A landscape with many valleys, sampled at points; each row gives a point and its height.
From any point a ball rolls to the lowest of the 2 points nearest to it. It stops when none of these is lower. Distance is the straight distance between rows; heights are no part of it.
<220>: [109 109 150 145 115 143 150  76 160 124 195  53 137 168 112 145 164 125
 120 111  79  83 135  99 107 150 128 123 130 126 170 126 114 141 122 129
 161 134 101 133 161 159 133 125 128 101  94 189  91 106 112  70 117 126
  94 129  96 135 122 159 119]  (h 427)
<283>: [163 112 109 132 108  89  65 118 103 107 121 114  96 106 145 135 145 129
 124 151 167 175 135 145 142 123 130 142 138  91  96 150 135 109 150 129
 127 182 105 165 110 102 138 119 122 145 111 125 116 130 133 157 132 129
 124 100 141 116 141 106  99]  (h 619)
<162>: [197 165 112  82 127  98  59 127 141 175  83 124 132 164  91 114 144 113
 139 111 159 137 141 142 136 106 151 121 105 141  72 124 110 118 134 123
 170 119 140 100 117 154 158 127 161 131 139  71 174 140 128 186 120 154
 158 149  83 109 122 105 120]  (h 594)
<594>: [144  91  61 161 162  89 126 122 128  52 152 178 128 144 112  76  58 148
 131 140 163 118 100  66  78  67  96 145 128  74  95  62 150 146 149  88
  83 108 112  81  98 125 106 149 167 142 152 118 106 136 152 125 135 102
 126  59 153 116 122 104 136]  (h 469)
<542>: [103  90  68 173 125 125 189 169 115  61 131 189 135 124 154 115 102 134
 143 138  94 136  97 140 109 169 107 153 124  79 108 101 141 144 152 112
  89 118 131 125  91 126  92 149 120  95 147 130 110 108 182  97 162  81
  63  98 143 138 135 134 145]  (h 202)
<606>: [106 155 141 105 132 126 154 113 152 153  81 146 140 118  91 148 140 117
 127 129 125  89 129 182 116 158 138 123  94 157 129 136 100 173 113 141
 156  68 139 123 110 149 178 150  80 153 161  79 174 130 114 146 115 127
 141 143 102 104 147 151 147]  (h 443)
<372>: [158 106 148 154  54 148 110 145 171 116 115 109 144 107 138 142 186 130
 142  76  55 145 153  81 128 102 100 158 143 129 169 150  83 117 134 106
 137 154 160 183 137 144 132 117  90 123 136 108 167  98 158 111 149 128
 165 198  92 134  67 110 144]  (h 570)
<800>: [172 130 158 209 132 138 122 172 164 122 127 133 123 165 185 115  74 190
  69 146  74 134  88  78 149  36  59 138 103 103 164 132 137 157 174  85
 127 148 197 151  93 132  45 165 122 123 133 169 150  73 149 113 102 132
 122 148 104  91  66 108 133]  (h 371)
<131>: [144 136 208 143 157 117 126 188 116 114 135 155 100 139  79 194  90 159
  67 131 128 120 122  92 145  91  93  95 117 163 136  87 138 139 147 131
 105 126 187 105 136 147 106 148 137 115 119 170 121 123 105 115  99 104
  99 157 106 135  97 139 135]  (h 651)
<676>: [ 79 177 179 126  82 145 154 161  98 149 146  68 129 125 148 188 130 127
  87 104  95 150 114 106 150 131 136  65 139 151 147 113 149  93 115  93
 161 136 148 107 143 151 105 148 145  90 105 194 118 115 126  94 123 188
  84 171 113 158 135 100 156]  (h 871)
<699>: [167 172 137 163 102 162  88 130 158 160 110 109 114 165 144 111 171 142
 134 127  91 149 151 122 125 128 101 108 119 133 132 135 144 129 176 113
 175 167 179 135 112 112  74 115 158  78 103 140 156  93 141 145 145 141
 127 153 109 115 103  96 136]  (h 487)
<85>: [ 35 149 132 117 110 139 144 108  79 152 147 107 141 130 135 146 135 123
 103 122 105 155 188 153 113 173 163  65 132 127 132 125 173 103 160 127
 124 163 144 133 134 113  93  95 117 132  88 152 124 150 138 153 110 145
 130 108 134 130 155  67 114]  (h 727)
<780>: [143 100 130 107 122 100  94  71 144  98 152 141 127 128  56 169 130  90
 116  78 131  86 164 113 101 155 113 103  97 111 100 122  96 127 142 169
 109 131 101 152 116 138 165 138  88 200 160  73 177 148 111 171 120  87
 171  89  90 115 150 116 123]  (h 178)
<322>: [119  89  98 130 183 132 102 152  86 115 129 186 101 101 113 115 113 126
 130 153 185 125 147  88 104 110 136 131 139 131 117 125 149 115 150 163
  35 171 100 127 139 133 110  72 130 139 114 133 104 135  98 157 145  79
 150  96 158 132  92 124 104]  (h 547)
<342>: [112 144  72 159 186 142 161 166 128 150 102 128 144 164 156  90 106 159
 153 194 139  95 118 134  89 104 139 103 124 120 176 119 145 168 115  96
 168 120 126 117  77 129 115 120 105  75 107 145 119 110 145 130 129 124
 130  76 122  91 146 139 124]  (h 431)
<59>: [151 145 160 165  76 145 109 142 169 158 140  77 135 148 129 152 173 146
 128  91  57 144 141 101 126 157 102 104 128 133 151 135 111 109 146 109
 179 168 164 160 124 141  95 135 128 101 103 144 163  89 129 126 126 147
 127 172  65 119 105 118 128]  (h 532)
<876>: [117  97 120 133 136 115 171 206  49 103 150 128 133  73 163 154  81 132
 118 127 141 187  79 127 148 128 143 146 153 104 100 117 138  90  85 110
  98  89  89 111 120 131 128 136 128 128 140 167  80 158 138  82 128 160
  81 152 148 140 129 127 138]  (h 351)
<650>: [ 81 132 111 139 117 133 124 117 142 130 116 130 122 109 149 120 151 107
 136 160 108 132 132 184 143 168 126 139 124 109 135 159 124 140 136 161
 158 133  93 194 108  76 148 133  71 147 128  99 139 100 117 138 144 110
 124  81 133  78 175 159 141]  (h 220)
<651>: [ 96 107 103  98 169 113 108  55 126 136 160 131 138 135  67 128 113  69
 138  76 133  87 163 118  88 146 130  83 110 106  92 106 125 123 133 188
  97 118  56 131 125 134 148  91  97 207 141 100 135 175 105 170 134  96
 165  65 113 124 157 103 109]  (h 278)
<491>: [158 150 114 101 185 200 140 157 155 161  75 149 142 115 144  87 147 126
 155 164 167 102 118 138 119  76 155 151 132 184 178 162 112 156  89 139
 119  96 151  82 134 146 156  81 117  90 161 118 158 128 106 132 129 141
 207 180 152 141  59 157 130]  (h 601)
<24>: [102 169 191 104 111 139 104 150 110 195  91 144 134 119 116 173 137 128
  98 142 130 133 175 126 131 124 150  89 137 176 178 166 144 104 116 127
 117 133 160 136 132 142 142  83  75 149 122 145 175  98  70 156 112 128
 201 175  96 151 106 133 120]  (h 917)
<762>: [ 89 131 146 130  98 120 123 106  90 125 124 126 108  82 179 114 138 144
 120 198 110 167 106 191 182 150 125 155 146 122 139 176 146 152 120 141
 164 149 130 185 123  56 158 134  75 147 122 128 116  97 107 111 127 116
 124  88 152 105 165 163 124]  (h 112)
<165>: [145 125 161 146  43 139  91 167 133 118 116 116 127  67 175 153 186 124
 125 114  79 171  98 130 190 117 111 154 154 140 147 180  77 113 119 107
 164 128 169 207 124 122 155 162  71 140 155 108 169  67 132 103 128 136
 149 197 110 130 103 156 147]  (h 598)
<903>: [125 141 134 113  61 136 107 145 150 134  94 121 128  76 166 129 202  99
 171 108 111 145 119 161 148 120 137 157 132 132 152 199  69 135 109 136
 179 121 100 182 137 116 194 132  75 141 155  98 159 102 129 101 141 145
 157 193 136 121 119 161 147]  (h 620)
<143>: [147 120  79 163 121 143 131 136 142  96 127 155 137 148 167  58 105 199
 136 155 159 146 100  85 121  46  95 171 138 141 158 106 140 149 125  89
 109 118 181 121 120 113 100 121 154 148 171 131 147 144 145 131 108 121
 209 127 167 139  88 106 134]  (h 548)
<434>: [144 124  84 171 156 139 127 169 168 155 127 102 127 139 165  80 109 168
 136 204 131  90  95 127 103 108 130 130 119 118 160 130 122 154 105  66
 202 142  97 139  70 123 135 145 100  86 113 145 137  89 102 113  99 144
 143  89  90  74 141 168 129]  (h 482)
<1013>: [161  72 133 109  99 126 119  65 145  96 171  94 123  92 129 119 170 107
 132  73 129 141 116  85 131 134 114 200 152 129 165 142  90 109  71 156
  91 152  51 165 214 147 137  88 137 171 121 167  63 153 102  78 138 109
 118 145 172 175  81 167 113]  (h 216)
<635>: [121 140 159 124 103 100 118 202  67 128 159  89  98 109 128 185 116 120
  98  92 132 180  94 105 162 109 114  97 135 139  70 111 113  64 131 103
 134 123 125 116 135 144 105 181 168  97  84 161 110 117 158  91 129 174
  61 193  94 144 127 124 144]  (h 849)
<951>: [ 71 133  87 118 141 171 185 137 121 148 151 115 169 111 151 115 173 119
 154 105 110 123 132 128  74 164 163 133 132 124 190 152 134 120  93 140
 130 138  84 137 126 186 115  65  91 114  88 147 124 140 146 112 163 143
 108 141 158 155 102 126 121]  (h 764)
<968>: [199 152 131 184 116 146  84 152 168 121 107 135 110 163 175  71 128 188
 120 122  91 157  99 113 142  69  71 142 138 125 140 131 137 129 159  91
 137 160 200 136 120 115  52 122 169 102 107 142 131 104 154 151 137 139
 151 151 129 105  59 113 132]  (h 432)
<70>: [156 102 139 128 105 112  80  54 141 109 110 125  92 125 113 111 123 134
 125 166 154 135 108 175 167 136 116 156 108 132  99 152  94 153 135 128
 186 108 136 159 138  76 188 157 115 189 138  98 146 125  79 135  77 132
 141  87 123 106 157 164 135]  (h 268)
<269>: [126 119 156 118 121 114 155 156  83 103 150 117 111  91 157 147 104 135
 130 123 154 146 104 125 143 126 123 138 150 131 133 128 144 103  80 130
  93 102 123 130 167 143 147 111 144 129 130 161  80 160 106  66 126 151
 102 164 170 169 125 148 133]  (h 404)
<427>: [ 53 140 122 143 147 114 209 179 140 149 160 118 183 148 104 156  82 142
 103 139  95  86 103 135 113 141 141  89 107 134 146  85 151 146 134  94
 156  78 122  90  93 167 131 172 103 128 140 153 140 139 144 129 107 143
 107 107  91 113 182 123 137]  (h 254)
<1005>: [158 138 161 129  83  93  97 153 111 109 144 112 118 126 114 172 141 127
 122  84 125 181 131 128 160 150 110 117 145 113  77 104 115  88 155 121
 139 149 142 130 127 137 110 175 167 104  90 127 130 123 154 116 131 123
  59 167 101 142 131 116 150]  (h 827)
<238>: [152 171  90 122 116 158 127 202 109 111  90 167 121  82 175 103 151 118
 162 154 158 187 105 151 154 102 127 143 165 125 114 156 106 119 114 137
 115 144 139 140 130 107 138 110 130  56 133 104 140 118 182 108 186 127
 120 183 169 130 117 154 138]  (h 673)
<563>: [114 125 134 129  69  99 107  93 111 121 115 128 116  80 182 105 122 129
 125 176 143 150  82 171 170 120 131 181 135 148 134 185 106 145  97 102
 180  93 125 174 118  64 181 161  97 194 162 112 131 118  96 107  89 150
 161 114 158 109 138 154 135]  (h 159)
<1011>: [124 164 136  76 137 169 129 125 139 168  81 141 122  90 140 121 166  96
 153 129 163 122 132 156 141  96 168 162 123 171 161 198 104 150  70 150
 122  72 114 115 153 136 176  78 114 164 152  94 168 152  89 139 130 152
 174 196 170 151  87 170 133]  (h 621)
<111>: [184 124 146 113  84 101 121 134 139 114 140 108 112 110 102 164 174  89
 159  60 134 171 116 129 145 160 121 144 128 114  95 137  91  97 144 151
 130 150 104 143 131 150 145 137 142 106 113 110 130 136 146 104 160 143
  60 189 121 142 129 141 133]  (h 808)
<795>: [119 114 106 111 129 139 188  48 190 129 116  96 156 168  95 104 118 109
 154 105 100  41 121 166  92 163 150 142  80 148 163 147  75 190  66 133
 172  43  70  96 150 154 187 140 116 144 161  97 144 161 142 110 116 152
 132 133 112 152 134 168 144]  (h 496)
<276>: [129 124 126 173 132 131 135 103 169 110 164 133 152 182 111 115 142 131
 122  93  92 113 171 110 117 165  98 109 131 110  93  79 147 138 211 135
 115 176 140 111 108 108  62 133 180 112 107 124 115 137 142 162 133  98
  87  58 122 130 153 106 105]  (h 779)
<214>: [122 161 185 103  99 160 130 107 118 180 159  61 129 153 151 154 178 116
 111  73  77 138 128 118 138 136 122  96 146 174 166 146 136 114 102 130
 144 128 149 109 187 161 107 105 166  98 108 196  90 131  93  96 141 175
 118 195 100 188 112 101 129]  (h 888)
<644>: [116 139  72 140 100 163 147 184 169 108  78 167 163  94 158  82 193 123
 171 131 107 151 124 122 114  89 131 155 126 107 161 168 111 125 128 118
 131 143 131 148 130 110 143 109 108  82 136  75 168  99 204 114 174 103
 164 175 158 119  99 112 150]  (h 690)
<1037>: [101 119 105 130  97  83  84 121 109 129 128 123 102  71 174  98 119 135
 132 174 179 152  84 121 152  85 153 177 126 148 146 186 116 113  85 100
 150  92  63 156 112 103 184 138  87 217 145 100 134 115  63 148  82 139
 198 115 166 111 124 160 138]  (h 238)
<1017>: [171 129 147  76 111 147 160 108 132 127 131 113 133  88 110 153 190  81
 159  59 113 134 144 175 138 181 158 153 132 131 124 177  99 128 110 165
 116 112 105 143 158 162 165  96 131 112 128 120 120 169 131  90 175 139
  86 196 133 177 116 147 127]  (h 793)
<391>: [112  95 105 133 198 114  98 165 115 114 142 185 106 134 100 125 100 114
 120 149 171  83 159  43  56  96 154 118 141 134 164 123 153 108 131 150
  65 166  75 141 122 147 109  89  44 138 106 139 136 100  91 155 124  63
 160  68 116  99  92 121 116]  (h 511)
<665>: [145  69 116 113  91 126  89  62 147  76 163 105 119 105 117 103 186 103
 141  64 126 138 134  82 128 129 114 175 148 104 130 121  96 118 128 170
  88 160  96 173 180 119 156 121 127 176 141 115 108 161 105 107 134  88
 136 128 143 171  89 126 115]  (h 143)
<660>: [ 92 136 208 119 172 118 158 161  79 110 155 116 119 118  84 214  80 140
  77 123 130 142 122  89 124  89 140  77 115 148  87  61 164  92 155 111
  92 115 119  70 147 149 117 150 171 116  94 177 104 135 121 116 118 127
  79 130 112 140 142 132 121]  (h 694)
<683>: [102 119  95 187 149 128 164 198 112  96 114 194 111 134 149 136  91 151
 115 159 102 153 100 152 140 120 100 126  99  90 132  98 140 163 185 126
 116 135 164 162  88 108  82 165  89 109 137 101 132  99 178 115 136  73
  89 106 125  87 139 126 143]  (h 235)
<549>: [121 101 130 146 161 158 179  83 192 146 167  80 159 183  96 119 148 128
 132 109  88  44 142  90  74 155 139 130 126 141 190  96 110 166  99 119
 153 133 107 105 136 167 151 119 106 123 117 161 130 137 126 109 116 119
 130 104  87 140 124 133 111]  (h 477)
<703>: [ 58 110 112 131 143 143 129 122 145 156 138 165 135 103 139 134 116 120
 136 169 119  77 146  98  87 128 134 114 136 139 190 155 131 150 105 129
 120 131 101 175 103 126 168  98  12 166 133 103 177 112  85 152 101 100
 177  83 104  90 113 154 107]  (h 448)
<530>: [142  81 143 153 100 101 109 113 133  89 194  78 117 111 174 145 143  99
  98 113 121 145 103  68 137 128 125 175 177 112 150 155  96  88  89 133
  96 155  38 156 187 144 117 109 117 172 104 174  44 121  96  73 116 109
 113 121 146 146  96 162 126]  (h 281)
<28>: [133  98  91 148 170  87 159 106 150  74 168 151 156 168 100 104  74 139
 151 126 151  88 107  97  91 131 114 127 121  62  69  50 146 127 147  94
 116 114 105  60  92 123 102 163 191  89 160 121 118 126 172 105 134 118
 105  57 131 120 176 110 139]  (h 419)
<964>: [129 144  97 137 142 167 145 147 133 138  99 153 152 130 133  86 129 178
 160 146 148 120 109 116 103  64 151 144 123 153 177 135 147 158 111 101
 127  93 161 114 112 145 151  94 121 120 155 104 168 130 139 156 124 124
 200 148 156 139  78 109 135]  (h 578)
<779>: [169 131 161 117 158 121  79 108 104 123 114 116 104 159 132 113  99 171
  94 143 110 159 166 147 177 124  90 109 131 128  47 110 179 129 191 118
 142 175 202  93 140  56  59 168 233  89  96 151  95 129 152 144 123 156
  91 106 130 116 155  96  97]  (h 708)
<711>: [124 125 129 186 129 139 163 221 136 124 110 182 141 137 185 118  88 170
  96 170  93 151 104 132 134  74  79 125  96 104 157 121 150 157 183  94
 104 150 195 167  92 111  76 135 100 102 121 118 154  77 177 134 119 106
 116 131 107  83 112 103 131]  (h 308)
<305>: [113 138 153 121 166 111 148 153  87 119 122 168 127 115  75 168  79 124
 103 113 158 131 151 124 137 141 158  82 122 133  68  74 161 108 162 136
  80 134 138  92 139 147 120 125 160 129 119 120 114 157 148 155 138 120
  92 112 140 142 154  95 113]  (h 730)
<755>: [210 185 110  97 121 146  91 134 127 154  86 124 135 145 117 110 158 104
 163  97 145 146 158 146 128 131 142 114 133 136 104 119 127 119 151 139
 106 125 161  88 138 139 115 123 184  86 149  85 146 148 150 161 155 143
 128 182 134 150  97  76 122]  (h 545)
<980>: [148 122 140 127 130  91  84 117  95 105 132 119  84 133 139 110 102 166
  97 161 166 177 141 130 169 114 115 130 146  99  65 123 165 110 167 116
 141 175 155 123 138  78 103 142 189 126 106 141 100 135 130 142 127 149
 105 101 145 126 162 104  99]  (h 662)
<691>: [ 73  90  82 150 100 114 179 164  85  83 144 129 131  97 173 107 101 112
 138 112 118 171  82 138 145 167 126 157 152  87 103 115 128 102 134  89
  98 103 109 141 108 110 123 159 126 122 155 134  84 130 177  82 145 117
  57 121 156 140 151 111 153]  (h 282)
<351>: [147 136 166 124 131 155 110 155  78 131 132 129  82 103 137 167 115 138
 104 143 165 148 129 135 163 138 113 129 162 155 129 131 145 107 110 164
  85 138 168 124 153 110  91 109 161 114 105 179  80 149 107 107 142 134
 114 161 156 171 132 161 135]  (h 461)
<57>: [151 118 136 101  88 131 146  48 147 114 148 107 138 175 109  90 146 107
 147  80 110 122 128 180 162 177 137 147 115 129  95 110 139 141 150 136
 143  99 172  88 156  93 135 163 176 128 157 124 127 171 136 125 136 130
  95 114 133 175 168 115 123]  (h 803)
<552>: [ 67 160  79 162 145 127 168 168 125 177 139 116 173 140 139 123  98 155
 130 157 132 108 116 119  86 122 155  82 115 130 146  98 157 133 134  89
 179 113 118 114  75 160 114 139 101 116 122 131 148 126 144 159 122 161
 145 101 101  79 151  69 142]  (h 354)
<129>: [ 55 143 129 117 109 125 138 118 107 182 141 114 180 149 110 170 137 112
 123  88 115 130 205 118  83 133 152  68 116 121 128 100 157  79 152 117
 131 124 139 133 117 133 117  87  96 162 115 113 158 146 132 182 114 145
 163 111 104 125 165  61 122]  (h 700)
<152>: [ 94 111  87 121 170 128 166  90 138  98 163 170 143 144  96 110 124  86
 143 108 137  95 171 122  94 187 112 103 133 104  97  82 152 136 158 178
  65 161 101 111 109 135  80 128 157 119 119 144  91 143 125 171 151  97
  87  55 137 136 169 109 109]  (h 804)
<543>: [155 158 153  88 131 123 136 138  84 153  85 129 121 129 147 145 111 123
 131 164 149 135 125 201 199 181 137 127 150 165  82 133 144 134 106 136
 160  96 173 117 133 118 138 168 174  84 117 142 106 132 138  97 135 164
  75 141 113 124 186 163 134]  (h 600)
<602>: [194 133 189 156  96 104  40 165 128 105 130 140  78 121 132 180 132 163
  60 125 102 168 127  67 164  78  66 144 142 142 127 144  98  86 155 124
 105 191 175 180 122 115  77 159 128 139 108 142 147  81 101 149 111 104
 158 172  99 101  71 129 133]  (h 566)
<568>: [ 91 129  97 104 135 148 173  76 138 146 143 108 177 140 144 131 188  80
 169  79  92  96 146 171  97 190 156 153 119 121 163 163  98 152  92 155
 128 102  81 134 150 171 137  84 125 110 126 117 114 162 138 110 180 143
  95 161 140 156 131 144 138]  (h 778)
<74>: [136 109 100 124 180 114 161  82 125 121 130 134 130 168  89 121  95 108
 128 136 122  75 173 182 119 210 129 114 124 107  67 117 144 124 157 175
 138 153  95 107  91 105  92 145 169  91 109 137  90 155 149 160 142 123
  74  33 120  96 223 141 103]  (h 828)
<139>: [142 175 126 126 126 134 126 200  99 136  79 159 113 121 168 129 120 145
 152 162 127 176 101 186 173 127 123 117 130 125  98 139 137 136 114 128
 142 125 186 126 100  81 129 156 138  51 116 119 135 102 163  88 166 139
  91 166 139 114 147 155 141]  (h 649)
<147>: [ 98 106 133 137 130  90 175 115 145  97 165 119 166 158  95 117  72 131
 151 122 128  99  98 119 120 124 143 111 114  96  99  69 155 134 127  90
 141 101 127  69 122 135 137 177 152 108 149 153 105 146 164 108 120 138
  98  84 126 136 190 111 140]  (h 357)
<1001>: [145  92 166 130 123 127 102  60 149 136 193  59 104 149 109 139 156  95
 117 113 105 108 136  76 125 138 136 132 126 110 153 142 107 107 115 135
 136 162  48 174 176 137 128 109 118 142  81 182  78 102  75  90  90 104
 136  95 112 127 122 154 116]  (h 361)
<407>: [161 120 125  91 174 122 153 103 130 115 122 165 128 138  68 140  86 114
 134 120 175  83 125 119 131 121 132 108 128 119  74  88 137 126 135 152
  70  99 142  67 149 151 148 122 194 125 163 106 112 174 127 137 135 117
 116 103 160 162 126 119 136]  (h 759)
<260>: [170 114 150 125 118 144 104  71 178 131 127 103 120 133  88 139 137 136
 119 129 119  86 120 134 139 148 141 130  88 149 142 126  83 173 114 121
 172 109 168 134 136 133 158 160 106 163 141 110 162 108  93 101  97 132
 146 126  92 119 131 167 144]  (h 373)
<901>: [145 132 181 148 101 139  72 166  93 106 136 113  73  96 141 158 140 152
  96 126 140 179 140  79 146 112 109 147 163 141 136 153 113  78 139 155
  71 179 145 164 157 120 102 103 141 124  80 157 101 107 112 134 136  93
 142 166 139 153  90 122 124]  (h 516)
<273>: [129 158 111  90 184 133 168 122 140 153  66 130 143 146 112 116 111 116
 168 173 159  76 110 196 126 159 159 114 118 137 126 138 117 158  93 138
 161  68 111  90 103 155 166 126 131 116 158 106 127 147 137 135 119 145
 120 105 136 110 159 174 145]  (h 501)
<373>: [147  91  97 175 160 103 129 150 110  87 154 151 120 141 142  75  62 186
 103 157 181 131 107  54  91  15  93 171 133 113 132  74 156 132 118 103
  72 126 127  85 125 110 101 116 165 162 141 149  87 138 120 137 103  97
 177 102 164 128  91 106  96]  (h 510)
<856>: [133 185 125  78 147 170 125 110 110 182  83 122 134 111 165 112 157  93
 161 147 151 141 123 202 164 125 160 137 145 170 156 173 123 140  88 168
 137  82 137 124 185 111 155  96 153 126 140 103 117 141 108 123 154 166
 142 184 173 137 133 159 123]  (h 599)
<883>: [161 160 107  80 118 168 119  88 118 181  75 139 145 138 131  86 184  97
 167 109 126 137 163 183 153 150 158 121 132 139 133 143 124 145 129 168
 112  87 173  91 148 118 154 111 147 106 163  76 146 144 129 178 152 132
 146 181 139 143 117  93 121]  (h 577)
<313>: [164  98 146 107 115 116 138  93 141  76 143 150 135 121  81 140 109 119
 133 105 144 115 114 134 156 160 124 153 128 134  75  99 105 131 128 158
  93 104 141  95 161 121 147 166 182 135 171 104 105 169 138 121 139  97
  83 136 154 172 150 145 149]  (h 781)
<104>: [110  87 104 117 140 131 208  73 168 120 152 105 180 160 120 103 120 133
 151 119 119  51 108 121  77 149 135 161 113 135 177 116 109 170  59  97
 174  74  94  80 145 181 156 131 135 121 150 154 110 149 141  91 118 149
 126 114 114 161 130 162 153]  (h 519)
<939>: [118 103 111 124 165  97 129 137  93 133 142 152  93 101 160 104  96 146
 126 167 222 133  74  89 138  65 160 175 127 155 127 170 139  87  75 123
  98 103  67 111 127 115 168 107 104 195 147 146 113 174  74 137  90 140
 195 118 160 155  96 165 143]  (h 311)
<1004>: [172 125  94 116 151 105  78 130 122 113 119 166  96 117 100 108 122 105
 147 137 183 140 148 131 114 126 142 129 135 106  77 124 134 120 153 163
  82 168 101 131 114 115 118  87 128 136 109  98 122 128 123 182 159  95
 143  96 139 113 119 109  99]  (h 582)
<1048>: [175 106 148 154 174 145  95  95 149 112 117 133 102 197 112 122 108 162
  85 137  85 135 178 125 128 135  78 104 113 111  98 116 172 157 217 141
 130 203 169  83 123  86  41 156 231  98  80 154  94 118 126 156 124 126
  81  61 130 103 143  94  90]  (h 747)
<107>: [131 165 109  96 102  83  77 136 137 172 102 116 145 129 107 119 143 133
 156 109 156 166 123 145 126 109 144 107 117 110  87 140 126  98 125 103
 167  77 106 110 102 157 173 151 122 168 140  56 193 147 156 175 121 169
 165 166 133 118 126  77 139]  (h 634)
<23>: [146 178 183  83 112 147  89 117 112 189 132  86 121 131 112 150 172 111
 100  96 122 144 137 105 132 117 134 101 136 186 173 146 134 109  97 126
 130 128 158 126 172 149 134  85 145 138 137 159 145 120  79 127 108 156
 171 208 107 188  83  99 117]  (h 902)
<246>: [ 42 120 119 125 171 130 151 103 118 184 122 114 140 155 133 139 111 123
 116 181 124  83 162 136  90 151 168  98 117 131 181 124 155 158 119 141
 151 151  89 167 100 124 129 100  44 166 112 135 145 122 111 158  99 126
 165  57 110  74 172 130  95]  (h 400)
<813>: [118 133  74 143 109 153 152 129 188  92  88 140 145 125 184  52 164 141
 179 140  93 134  94 141 136 153 117 177 116 102 137 152 112 152 116  78
 172 119 156 136 110  83 135 171 115  76 175  74 157  99 214  80 158 112
 145 141 166 118 113 131 165]  (h 704)
<325>: [114 141 105 110 181  99 145  98 119 149 112 103 151 173  85 121  87 130
 118 129 123  72 172 193 132 172 140  82 106 111  54  96 164 116 147 125
 162 129 109  70 122 108 116 182 202 102 117 136 115 157 164 172 122 153
  95  39 129  95 245 109  92]  (h 854)
<864>: [ 60 149 130 131 113 154 166 152  97 147 156 119 144 127 134 145 149 112
 127 122 130 149 132 110  79 143 163  91 141 139 180 129 160  82 115 130
 105 149 116 122 133 173 104  63 118 114 105 167 113 143 120 138 125 145
 121 140 145 151 101 112 127]  (h 750)
<532>: [112 102  99 154 163 136 109 157 146 109 144 179 112 133 119 125  93 122
 135 179 141  88 123  92  82 100 122 133 126 129 166 126 113 161 122 142
  88 158  90 162  81 126 143 107  30 142 129 102 139  87 124 145 116  76
 160  60 107  65 104 144 110]  (h 479)
<807>: [122 143 130  94 147 113 181 136 110 160  89 150 127 112 132 139  99 107
 156 168 160 106 114 217 160 177 148 139 143 127  98 131 137 143  92 148
 135  79 113 103 127 136 161 143 154  98 148 139  97 146 141 102 147 152
  93 135 168 130 169 187 152]  (h 549)
<661>: [186 144 240 147 134 125  79 160 152 118 111 149  81 132 100 196 118 152
  62 110 110 148 133  81 148  93  79 112 131 172 135 106 117 128 161 152
 104 156 208 153 148 148  76 151 133 136 103 148 149  79  83 128 108  94
 118 193  96 121  79 137 142]  (h 610)
<268>: [ 60 137 142  92  88  83 105 126 118 174 125 121 169 103  93 163 126 115
 116  95 125 135 152 127 121 128 126  92 126 112 112 110 132 101 139  95
 150  99 118 135 108 153 165 134  82 207 153  77 182 135 115 174 103 169
 170 132 110 120 158  71 133]  (h 668)
<194>: [152  76 124 110  89 129  93  44 155  79 143 127 115 108  80 126 144 105
 146  72 132 134 150  99 106 125 122 157  87 125 114 123  81 147 128 159
 111 126 109 140 161 121 177 130 108 200 159  74 154 160  94 132 120 101
 163 126 133 157  98 128 122]  (h 51)
<72>: [109 147 135 128 155 121 125 107 115 157 103 116 109 118 123 143 117 136
 107 190 137 105 176 176 127 167 158 101 112 129 144 147 146 150 142 157
 161 154 117 159 107 120 126 111  97 131 100 138 134 111 104 155 111 139
 147  79  92  75 174 147 102]  (h 326)

Where does a ball stop that starts at each point below?
<276>: <762>
<635>: <755>
<24>: <755>
<964>: <427>
<313>: <542>
<104>: <194>
<372>: <542>
<322>: <762>
<602>: <542>
